Each row is a point on a landscape with many peaks, with its height.
A climber steps from a point to whichever of its 2 nearest points has the largest rise for the distance, and stops where none of them is higher. Distance is the straight distance between rows; heights are no part of it.
K_973 height 276: [157 118  84 127 168 160 137  93 121 127 105 140 128 107 164 106  48 181
 216 130]
K_718 height 501: [167 123 152 157 153 140 169  81 150 184  81 117 156 122 132 124  74 143
 187 122]
K_76 height 48: [116 147 149 114 147 180 163 112  85 120 176 131 120  78 106 117  76 170
 149 126]
K_298 height 34: [161 133 149 160 110 130  92 104 155 204 137 150 140 141 105 102 115 148
 168 131]
K_920 height 102: [111  98  94 107 112 143 161 139 104 102 148  71 179 166 146  99 118 166
 149 114]
K_879 height 656: [154 118 121 151 166 151 142 157 128 149 140  73 141 106 123 132 106 147
 124  99]
K_281 height 479: [146  75 176 143 125 127 115 100 178 137 122 112 111 142 155 139 113  51
 147 136]
K_15 height 673: [165 116 142 106 133 132 168 128 162 136  80  66 113 117 130 166 136 176
 130 136]
K_313 height 67: [ 92 176 128  86 115 103 193 151 115 116 114 132 171 109 142 135  93 189
 119 146]
K_27 height 481: [171 178 138 106 124 137  74 147 128  97 124 146  92 184 100 121 161 119
 113 150]
K_793 height 679: [169 135 130 148 115 107 103  58 159 108 106 149 103 129 145 181 201  96
 122 103]
K_205 height 575: [129  77 130 151 158 148 147 166 109 122 126  65 124 127 111 122 138  94
  96 100]
K_604 height 549: [161 133 132 144  95  80 131 104 146 149 101 128 104 154  90 116 146  55
 117 150]
K_182 height 500: [131 128 150 155 105 145 122 116 154 161  80 148 119 152  83 118 153  65
  96 109]
K_516 height 659: [127 128 132 152 117 127  94 125  98 109  71 131  83 180 151  83 151  75
  77 109]
K_488 height 660: [118 140 119  97 106  99 129 125 153  81  85 133 115 110 135 154 192 120
  85 106]
K_776 height 137: [116 153  72  92 126 183 171 136  99 155  93 111 208 123 134  72  83 172
 144  76]
K_946 height 484: [156 115 134 162 114 131 119 135 136 108 102  94  87 198 138 142 163 144
 120 125]
K_598 height 463: [136 144 149 151  91 139 133 117 109  78 102 130  71  83 171 112 190  88
  95 118]
K_509 height 444: [167 139 115  94 137 152  98 159 112  95 139  93  95 172 117 100 114 130
 110 144]
K_240 height 612: [138  96 122 115 157 131 132 117 139 114 153  86 133 104 114 156 149 144
 156  95]
K_622 height 531: [ 95  92 139 136 112 115 100  75 168 132 124 166  95 168 133 164 113  61
 142 144]
K_587 height 374: [117 123 143 109 165  70  65 144 134 147 172 144 112 147 126 158 129 123
 147 163]
K_685 height 336: [ 98 111 119 120 176  70  92 175 127 100 163 135 156 141 154 159 131 112
 117 137]
K_724 height 597: [ 97 115 135 136 133  67 101  81 149 158 121 170 135 152 108 198 154  71
 129 153]
K_925 height 301: [121 105 126 128 180 112  59 164 151  85 151 176 140 125 140 166 183  94
 139 144]
K_705 height 543: [122 124 138 131 102 147  90 111 110 102  80 152  82 117 184  71 183  46
 103 143]
K_845 height 598: [159  98 143 133 119 137 175 124 179  81 124  99 123 135 143 167 119 163
 160 153]
K_278 height 770: [139  89 114 136 106 123 129  22 144 116 130 123  98 146 103 189 182  92
 148 109]
K_150 height 540: [154 134 119 179 115  99 101 145 137  97  95 132  83 172 155 152 217  96
 131 151]
K_831 height 35: [114 146 161 130  63 106 197  95 139 137 128 135 100  79 127 137 130 142
 129 159]
K_583 height 497: [ 87 125 127 109 131 137 103 156 127 142 108 104  72 123 134 151 150 104
  97 113]
K_890 height 684: [ 93  88 133 128 149  82 130 121 128 113 114 159 106 124  78 186 178 100
 111 158]
K_866 height 278: [142 105 158 118 141  95  68 124 177 129 149 179 158 121 131 173 189 112
 155 143]
K_401 height 340: [123 136 133 134 119 143 151 132  87 148 115 107  59 110  96 110 109 143
  85 140]
K_161 height 572: [161 115 138 162 175 111 165 115 112 182 113  94 132 109  93 135 104 164
 151 122]
K_16 height 753: [183 135 135 117 122  61 113 161 143 123  90 119 126 129 139 116 186  93
  97 178]
K_615 height 432: [114 124 179 127 133 124 164 188  89  93 120 117 155 127 134 143 164 114
  64 143]
K_715 height 56: [123 170 171 132 102 101 151 126 110 141 176 120 125 142  92 155 178 138
 164 145]
K_761 height 70: [110 142 162 137 104 124 167 156 114  99 177 120 163 151 120 117 144 153
 156 135]
K_503 height 32: [ 97 160 135 103 150 140 161  79 108 121 136 137 128  90 155 133  74 171
 164 100]
K_388 height 793: [130 105 135 129 137  92 138  90 131 162 109 137 110 144  68 197 165 158
 126 160]
K_482 height 496: [140 130 136 170  89 174 128 138 183 146 102 147 136 139  99 105 120 119
 118  94]
K_452 height 476: [118  68 138 153 133 111 147 129 163 100 120  82 127 170 150 142 114  76
 153 117]
K_200 height 95: [106 124  99 150 148 171 144 145 104 112 142 159 176 136 118 109  60 149
  81  85]
K_367 height 45: [167 142 175 128 103 125 142  99 129 190 153 124 131 121  93 127 144 155
 162 152]
K_621 height 234: [145 116 152 145 153 139  77 153 154 124 174 158 169  75 161 124 129 109
 113  97]
K_255 height 618: [175 165 139 111 112  75 112 197 148 131 134 121 159 124 150 113 142 127
 105 164]
K_530 height 731: [142 109 148 129 134 104  93  73  95 153 111 138  74 171  92 200 190 105
 115 179]
K_331 height 118: [109 144  69  91 156 156 141 127 102 124 136  94 172 152 129  97  93 159
 177  86]
K_218 height 408: [125 113 140 119 144 115 115 115 143 141 159 112  74 143 113 186 132 111
 174 162]
K_972 height 502: [157  86 118 150 164 121 162 190 100  74 114 102 153 107 128 135 153  90
  60 132]
K_433 height 138: [ 91 107  94 114  91 135 144 152 102 158 167 133 199  85 113  69 103 153
  98  99]
K_447 height 442: [143 130 134 151 125 137 106 142 168 142 122 107 118 199 145 147 108 158
 162 144]
K_95 height 257: [153 112 166 124 167 121  51 137 155 167 152 178 158  81 109 127 179  92
 129 115]
K_318 height 18: [ 88 147 153  74 169 135 126 179  98 139 164  86 155 122 145 164 130 150
 108 118]
K_275 height 625: [107 123 110 127 103 183 159  60 168 140 115 138 101 146  75 168 110 128
 191 107]
K_519 height 315: [126 108  44 118 170 175 159 122 116 107 104 141 174 125 173 112  19 175
 160 130]
K_699 height 405: [108 139 109 174 117 136 123 110 157 112 131 112 108 140 189 111  62 113
 141  79]
K_501 height 328: [123 124 117 129 146 185 106 198 116  96  73 149 135 110 128 100 228  67
  92 158]
K_862 height 182: [132 117 185 128 116 106 120 122 108 148 161 148 159 112 106  79 125 105
 118 137]
K_168 height 159: [134 164 104 129 117 127 158 125  96 184 111 116 198 108 146  54  89 177
 159  92]
K_558 height 49: [125 185 139  86  96  98 190 103 149 139 136 132 142  67 133 118 105 159
 145 141]
K_755 height 98: [115  94  98 115 177 103  88 129 114 135 145 134 113 103 120 113  77 110
  85 125]
K_382 height 143: [128 115 102 111 110 112 128 168 118 109 103 137 158  85 106  76 171  80
  59 114]
K_478 height 220: [134 191  92 129 116 138 148 133 105 122 129 110 127 142 155 112 111 221
 194 128]
K_351 height 64: [ 97 118 140 168 163 123 131 106 146 149 127 167 148 138 124 159  91 165
 162 114]
K_562 height 443: [103 116 129  92 113 132 101 135 122 160 139  86  69 155 115 143 130 140
 141 161]
K_134 height 604: [157 140  98 141 112 100  87  98 135 132  78 128  75 164 131 184 244 105
 117 129]
K_988 height 682: [128  86 152 108 120 129 122  91 153 117 136 122 133 130  99 147 183  91
 143 100]
K_450 height 691: [137 133 123 169 102 152 159  60 160 131 145 115  93 155  84 179 152  91
 175 110]
K_129 height 65: [111 135 138 117 118 168 112 130  78  98 193 144 105  98 140 101  84 148
  93 131]
K_174 height 136: [113 127 124 133 155 101  57 166 108 129 122 163 101 124 153 106 145  70
  95 163]
K_974 height 404: [139 129  76  92 103 148 119 167 118 108 143 108 128 151 139  91  91 148
  74 146]
K_2 height 527: [152 209 128 103 114  87 104 153 160 101 134 132 128 168 128 141 158 116
 126 147]
K_966 height 51: [ 90 126 157 139 181 169 116 121 119 129 177 140 153 137 116 163 100 163
 181  94]
K_895 height 530: [111  90 134 150 127 138 186  94 155  99 127  95 136 171 139 155 118 135
 202 125]
K_779 height 247: [161 147  72 131 131 122 137 118 143 134 141 103 117 118 131 114  90 176
 202 129]
K_650 height 89: [ 94 145  94  74 103 139 184 144  92 149 121 135 178 100 142  90  74 194
 149 159]
K_18 height 450: [160 120 140 157 132 124 147  74 166 130 124 120 114 119 152 119  66 120
 167 112]
K_458 height 569: [104 131  84 124 150 143  95 149 153  89  90 146  81 105 129 151 186  78
  97 111]
K_757 height 624: [163 148 152 100  98  68 125 107 127 165  65 128 104 136 124 133 189  62
  93 181]
K_91 height 33: [ 98 151 154 136 176 174 139 171 135 121 164 116 173 115 155 190 110 176
 128  99]
K_438 height 81: [136 122  88  93 157 155  95 140  88 119 198 131 123  90 149  98  53 108
  74 128]
K_8 height 373: [145 168 130 134  97 138 125  93 125 135 132 143  59 123 116  98  86 149
 117 137]
K_193 height 78: [ 66 126 106 144 145 121 128 115 136 124 127 164 136 144 101 138  88 144
 111  89]
K_673 height 372: [133 118 149 131 121 165 103 207 103 100 116 140 121 126 134 131 198 122
  79 155]
K_975 height 114: [ 81 130 121 120 149 158 165 146  99 137 167 129 209 111  95  99  85 128
 120  83]
K_277 height 772: [136 128 125 122 112 106 169 117 165 111  69 126 111 112 106 167 144 167
  84 131]
K_814 height 552: [123 118 109 148 112 182 155 118 173 145  89 121 139 142 101 126 101 164
 166 101]
K_969 height 115: [ 83 103 109 125 159 105  78 141  83 136 125 169  75  82 127 121 129 108
  74 149]
K_657 height 353: [113 129 114 127  89 160 137 161  92 166 133 104 104 125 132  84  78 159
  95 144]
K_429 height 87: [120 104 125 128  84 157 153 146  94  84 196 116 169 138 150  83 121 159
 133 125]
K_929 height 160: [142 132 180 125 135 122  89 153  92 145 132 166 113 124 126  76 108  92
  81 171]
K_320 height 409: [126 148 143 169  92 127 108 109 129 126 126 151  75 117 146 115 133 114
 107 110]
K_319 height 113: [ 87 116  63  96  93 131 146 140  98 126 171 151 184 126 134  75  75 182
 119 139]
K_628 height 207: [129 156 180 144 131  98 112 153 122 156 182 148 165  81 152 121 122 143
 133 130]
K_237 height 357: [124 144  86 140 134 151 150 120 121 111 125 123 159 146 192  84  31 146
 155 106]
K_104 height 191: [159 219 118 123 129 130 156  96  91 152 112 138 158 115 146  83  98 204
 192 112]
K_387 height 161: [123 124 136  95  95  97 131 157 129 132 135 145 198  99 109  74 144 122
  82 110]

Where does a climber stop that starts at each point below?
K_331 -> K_879
K_91 -> K_433
K_519 -> K_879
K_503 -> K_277
K_929 -> K_277
K_657 -> K_16
K_685 -> K_277

Call two points neighbours if one is among the 2 nearest of the other. Go from one point of each pair to the other, from neighbour to neighbour, staying as high as possible. Name the lowest point that can't be avoided.
K_16, K_516 -> K_401
K_879, K_278 -> K_240
K_879, K_16 -> K_482
K_277, K_388 -> K_452
